A landscape with many peaks, sampled at points; each row gives a point and its height.
A climber steps from a point to the highest of its 2 nearest points, and stops where none of them is higher. Distance is the straight distance between rows; heights are no part of it.
kuvu: [ -2 -10   8   0   1 -16  -9  -6  11  -8   7  -8 -13   7  -5  10  -1   7
   4 -10  15]  h=519
dodud: [  5   1   4   6  -8   0 -12  20   0   0   8 -16 -14   0   8  21  -4   2
  10   2   6]  h=413
Povam: [  3   4  11   9   8 -13   3   9   5   4 -10  -4   2  -4  -2  17 -13  -3
   3 -14  -5]  h=322
raka: [  6  29 -14   4  13  -8  -1 -12   1  -1  -5   6   0   2   5 -15  13  10
  -4   5 -10]  h=264
kub: [  7  12   0  16  -3  -8  -3 -18   3  10 -19   4 -14  20   7 -18   4  -1
   6  18  -8]  h=499
roven: [ -7  -1 -15  21  -8  -8   2 -17 -12 -18   0  -5  -2  -2 -10 -15  23  13
  -6  14  -4]  h=240
mot: [ -7 -17   7 -15  -3  10  -3  -2  10 -11   6  -1 -16  -9  -9   9 -18   1
  -7   3  10]  h=143
Ruv: [ -4  -2   6  -8  -8  -5  -1   1   6  -5  23   6  17  12  -1   5  -6 -18
   7  10  12]  h=116
zaf: [  2  -3  -4   7  -5  -1  15  -9  -6 -17  -3  -8  12  11  15 -10  26   4
  17   0 -12]  h=380
kib: [  9   4   1 -12  -1   0  14  -7   3   0  -3  -2   5  -5  -2   8  -3   8
 -12 -26   6]  h=333
non: [  5   0  -6  -8  -4 -16   1  17   1   3   9   0   7  -5  -6  15  -7  -4
  -2   8   1]  h=345
pinu: [ -7  -5  10 -10   4  16 -12  21  -9   9   2   0  20   1   4 -15  -1   3
  -2 -10   5]  h=362
Sogu: [  7   4   3  -3   6   8 -17  21  17   9  -3 -14   6  -6  -9   4   5  11
  10  10   2]  h=319
kenu: [-19 -11  -3  -7   2  -9  -2  -1  -5  -6  12   5  -8  -5  13  21 -12 -23
  12  -2  16]  h=222
Puti: [  7   0   0  -7  -8  -4 -10  12 -10 -11 -23   1   0  -1   8 -16   9   9
  17  12 -14]  h=245
bomis: [ 11   1  -5 -24  -3   8  -9  14  -9   7  10  -1  -1  -5   3   5   7   9
 -19 -16   9]  h=426
mobap: [ 12  10   1  -3  -1   1   0  -4  14 -12  22  -2 -12   2  -7   7  -8 -13
  -8   4   7]  h=342
belot: [  1  -1  -4 -17  10 -12   6  20  -4  11 -13   1  18   1   1   9  -6  -3
  -5  -2  -4]  h=295
bez: [ -2  -4 -17  23  11 -27  -2   2  17   1   2   7 -26   9   0   0  10  -9
   9   6  -2]  h=81
Nolog: [  3 -13   8  -6  -4  26  -3 -10   7   2  -2  -8  14  -2 -14  11  -8   2
  -9  10  -1]  h=185
dekip: [ -6 -12   2   1  -7   8   7 -12   9   1   9  -6  -5 -10 -19   6  -8   6
 -17   5   6]  h=161
rebav: [-11  -6   3 -16   4   0   3   6  -2  -4  14  11  -1 -12  -1  11 -12 -23
  -5  -4   8]  h=258
suf: [  9   7   5  12   9   0  11   7  -7   7 -14  -7   7   2   7   9   8  -7
   9  -3 -11]  h=351
gadag: [-21  -2   6   0  10 -10  -7 -14  16  13  22  -3   9   0   2  10  -3 -21
   3  -7  13]  h=68
Numu: [ -3  -2  -2  19   5  -4  -8  -7   7   3  -8  -3 -22  23   6 -25  10   4
  -5  10 -10]  h=452
defe: [  7 -10  -9  -3   0  12  -8  27   4  10 -14   0  15 -21  -9  -3 -19   5
  -5 -14  -3]  h=442
Num: [ 14   2   1  -6 -12   2  -6  15  -9  -4   0   2  -8 -13  -8  12  -6  -7
  -5  12  -8]  h=402
rika: [ -7  -1  -6  12   8 -16 -11 -15  10   2   3   8 -23   4 -15   3   1 -11
 -17   4   7]  h=114
fisaz: [  1 -16   9  -5 -14  10  10   8 -13  -7 -22   0   9   0  -2   1  -7   1
   6  11  -9]  h=537
ruri: [ 16   9  -2  -3  -1   1  -8  16  20   3  15  -9 -13  -5   7   6  -1   7
   9   6   3]  h=361
nanug: [-17   2  -6  10  14 -26  -9 -10  20   7  11   8  -2   1  -4   8  -6 -22
  12  -2  16]  h=50
vud: [ -6   3   8   0  12  11   0  -2 -17   6   4   5  19  -3  -6  10 -10 -12
  -4 -12   9]  h=287
bar: [-14  -2   3   7   8  -9   2  -9   3   8   0   2 -15   0  -8 -14  -5   5
 -15   8   2]  h=136
fof: [  4   4   5  14   2   2   9  -2   7   6  -8   3  -3  -1  11  -9  14  -5
  13   3 -18]  h=374
sodur: [ -8  -5  11  12  -2  -5   9  -1   4  -1 -12 -20  -2   4  -2 -23   7   6
  11   1   5]  h=541
mumul: [ -9 -14   5   5  -9 -10   5   1  -5   4  16  -1  -6   7  10  17  -1 -33
  15   4   3]  h=190
zirog: [ -9 -16 -11   0  -8 -14  -5  -1   0   2  14   5 -11   3  -5   8  12 -29
   7  11   9]  h=162
lufiz: [-14   4   7  -4   4  -2  -8 -12  15  12  10  -1  10  -3 -15  -4  -5 -12
  10  10  21]  h=87
zom: [ 11   3   1   0  -4   4  -8  -3  14 -10  16  -4 -18   4 -10  -5   7   4
 -17  -6   3]  h=365
ferip: [ -8 -11   9   0  -6  14   6  13 -14  11  -8  -9  31  -4   0 -14   2  -4
  -9 -11  -2]  h=334
bugot: [ -2   1   9  -8   6  21 -14   0   2   9  -3   7   0  -9   5   8 -20  10
  14  -6  12]  h=75
Ligun: [  7   7  -3   1   0  -5   4  -1 -22  -4 -13   3  -7  -8  -9   8  -2  -6
  -7  20  -3]  h=458
Rovu: [-13 -10  -1  -5  -1   1   1  -3  10   1  10   8 -23 -12   0 -10 -19  -3
   7  13   9]  h=120
dabat: [ 11 -10   4   7  -3  17   3  10   9 -10   5 -12  -5   3  -2   4   5  13
  -3   5 -10]  h=432
kun: [ -9  -4   5  -1  -5   0  22   4  -4 -11  -6  -4  -3  -8   0 -17  -5  -3
  15   9   4]  h=534
zuk: [  2  -9  -2   7   1   9  -3   5  15  -9   6  -6 -13  14   9 -17  15   9
 -11   5 -17]  h=416
modun: [ 27  15  -5  -3   0   5   4  16 -13   1 -13   1  16   8   8   8  -7   8
  -7 -14 -11]  h=294
lizez: [  0  -2   3   0  -5  13  -1  -5  -1  -1 -19  -1  14 -17  -4 -11   7   9
  -2  -4 -19]  h=218
dule: [  0   4   4  -8   0  10 -16  -5  -5   1  10  -3   4  -4  14  26 -16  -4
  20  -1  24]  h=54
Fufut: [-16   6  -2  -3   3  -2  12  -9  -3  18  13  -5  -4   9   8 -25   3   5
 -20   6   0]  h=127
Kiduk: [  2 -13   0  -9  -1  11  -1   2 -12  -7   4   3  -8  11  17  16   3   6
  11   2   0]  h=530
Muv: [  2  -7   3   7  -8  10  11   8  -4   4   7  -8  23  -3  -3   3   9   0
  -9 -19  -3]  h=314
vok: [ -2   7 -14  -5   9  -1   4  -1   0 -10   9   7 -13  -4   2  -8  12   1
   0   2   9]  h=396
maf: [ 10 -12   1   9  -4  12   5   3   0  -8  10 -11 -15   5   7  24  -1   3
   9   5   0]  h=471
kares: [ -9  11 -22  10   4  -5   0 -15 -13 -14   6   6   4  -2   6 -16  21  13
  -9   4 -11]  h=251
beg: [ -2  -7  10   0  -8   0   0  -2 -10   1   1  -4  18  10   0  -3  19  10
 -20 -14  -9]  h=297
tedaf: [  7   1   0   3 -12  12   9   2  -5  18   2   7  10  -7   9  22 -13   5
  12  -2  -5]  h=388
bifeg: [  8  11  -1  -4  11  14   6  -3  -4  10  -8  -5  13 -11 -10  13 -19  -3
 -12 -23   7]  h=313
Tav: [ 10   7 -11 -19   6  12   3  14   0  -5   9  -1  -9 -15   8   2  11  -5
   0  -5   5]  h=382
domut: [  0  10   1  -1  -8   9   3  -7 -11  22  -5   7   5 -17   8   0  -2   3
   6  -7   1]  h=450
zupi: [-11   2 -21   6  12 -14   3 -10   0 -11   7  10  -8  13  -6 -13   9   5
   0   5  15]  h=427
gur: [ -6  -8 -11 -15  10 -12  17  -1  -9  10 -15   6  14  -6   4   4   9  -7
  -7  11 -15]  h=252
Tam: [ 17   5  -3 -11  -8   4   4 -11   6 -14  12   0  -1   0  -4   3  16   8
 -14 -17   0]  h=348
dit: [-12 -16 -13  -6   2  -3  19 -14   0   8 -12  -1  -1   0   7  -5  14  -4
  -9  10 -19]  h=212
Per: [  4  -2  -3 -10   8  14 -20  32 -10   4  -7  -3  13 -19  -7  -3  -9   1
   0 -12  13]  h=401
Vul: [  4   1  -3  15  -2   2  11   1   9 -17  -8  -7  -2   6  14 -14  19   6
  12   1 -32]  h=392
befi: [  4   5  11   7   8 -13  -5  17  -9  -2  -8   5  -2  11  -6  12 -24   2
  -7   4  -5]  h=293
fuzos: [  4  16  -3   3  15   1  -6  -7  20  -7  -2  -2  -5   4   1 -26   6  14
   7   5  -4]  h=277
ridub: [ -5 -17  -7   0  -4  -1  -2 -20  -6  -2  -6   7  -6  -9 -14  17   5   7
  -9  10   3]  h=135
zagek: [  7  16  10  10   4  -4  -8   7 -13 -12   3   5  -4   3  -6  20 -27  -3
   2  -3   9]  h=272
fozi: [  2  16  12   2  -3  -6  -8  -4   1  21   1   0  -3   5   1   1 -17  -1
   1  11   6]  h=734
mele: [  8 -10   7   3   1  21   1  -5   5  -4 -22  -5  13  -7 -12   7  -6  13
   0  -5  -5]  h=204
dipil: [-10  -6  15  -6   3  13  -5  -2   9   5  13  -1  18  10  -4  -2   0  -1
   7   6  13]  h=103
ruze: [ 15   1  -1   6  -6  -3  16  -4   4   8  -5   8  -2  -2  16  16  -5  13
   9  -6 -19]  h=346
Noda: [  1   9  15   4   0   2   5   4 -12  13   0 -13 -13   5   4  -2  -6  -3
  -6  -9   7]  h=553
vilok: [-16  -5 -28  15  -4 -11   3 -19   8 -19 -13  12   5  27   5 -31   9  -1
  16   4  -2]  h=349
boz: [  4   8   3  -4  11   2  -6   6  15  -7  -8 -12   2  -7 -15  -8   4  10
  -6  -5   2]  h=291
lalab: [-14  -4   4  -3  -3   0 -10 -12  -6  -9 -11  -1   4  13  13 -25  16  17
   1 -13 -17]  h=271
mebek: [  8  10  22   7 -11   5   6   3  -3  -1  -6 -20   8  12  -3 -15   1   0
   0 -11   1]  h=576
puzi: [ -4   5  -6  14  13 -12 -16  -3  18 -10  15  18  -2   1 -11   9  -5 -24
   9   7   5]  h=57
Vimi: [ -5  -6   9  -7  -5   2 -13  -9   4  10  10   0  -1   1  -1   7   4  17
  -5 -15  13]  h=597
Tati: [  5  -4  -3  -2 -11   2  -8   3  -5  23   8  -5   3  -7   1  14   6  15
 -22 -17   2]  h=498
zek: [-14   0  13   1   8  18 -11   2   8   7   8   4 -10 -13  -4  -4 -30   4
   7   5   7]  h=94
tupeg: [ -5  17  10   6   9   1   1   1 -28   2   2   1   0  -3   0  11 -12 -17
   5  -7  20]  h=262
rus: [ 11   5 -16  14   5 -18  -8   1  26  -4   7   9 -18   0  -3   4  10 -24
  18   2  -1]  h=69
bunob: [ -6  -2   6  -1 -14 -11   5 -14  -5  -7   1   8   7  13   6 -21  11  10
 -12 -14 -18]  h=282
nuf: [  3  -8   8  -3 -10  11   6  16  -8   8 -14   1   7 -15  -3  -3 -21   0
  -1  -6  -7]  h=487
Tamad: [  5  -2   3  -7  -2  -6 -11   3   4  -7 -13   9   5  10   6  -9  12  16
   9  -3 -12]  h=257
Vukig: [-17 -15 -10 -14  -2  -6   8 -16   1  16   4   4  -1  10  11 -14  11   5
 -12  15  -4]  h=166
fiv: [ 21  11   0  -6   2  10  17   0   4   1 -12 -11   1   0  -1   6  -6   4
 -15  -7 -11]  h=315
Ful: [  5   7   1  -1 -18   9  -3  14 -12  -4 -14  -2  -1 -14   6 -21   6  11
   3   0 -15]  h=233
nabop: [  0  -1  -1 -19 -12  -8  -3   8  -5   1  12  -5  11  -9  -3  20 -14 -17
  -9  -8  10]  h=296
gat: [  4 -12   5  -5 -10  21  12  -5 -17 -16  -2  -5   0   8   8   2   6  -4
   4   7   3]  h=591
mezu: [ -6  -1 -15   5  -2  -9   7 -13   2 -27  -4  10   2   9   5 -21  19   1
  17   2  -5]  h=367
zozaz: [  0  12   8   9   7  -4  -7 -16   1   6  -7  15  -4  17  -1  -9  -7   5
   7  16   0]  h=561
Doni: [  0   0  -9  14  10 -28  -5   3   3   2   2  10 -12   0  -6  10   4  -1
  -4  10  -6]  h=95
feso: [ -2   1   0  -2   9 -15  -4 -12   0 -11  -3   7  -3   7  -7   4  -1  16
   8  -2  21]  h=472
fim: [ -4  -2  -9  -6   0 -15   0   5  10  -4  22  15   1  14  -4  -4  -3 -35
   6  21   6]  h=133
sig: [ 10  21  -9  -8  10   2   9   4 -15  -5 -11  -4  14  -1  11  -6  11  13
 -10 -16 -10]  h=283
kozod: [  5  10  -2   1 -14  -2  11  -4 -24  14 -14   1  -2 -21  -7   6   0   3
 -13  -1  -3]  h=536

For each start below, name the point where the climber stops.
Nolog -> gat
bunob -> gat
kares -> gat

Call two points neighbours if one is among the 2 nearest of the other. Go from one point of each pair to the other, from neighbour to neighbour, staying as high as possible. Name the lowest point that can't be avoided.
bar and mebek -> Fufut
gat and fozi -> kun
mebek and Vimi -> tupeg
Vul and Vimi -> vilok
zom and fozi -> mobap
mebek and fozi -> Noda
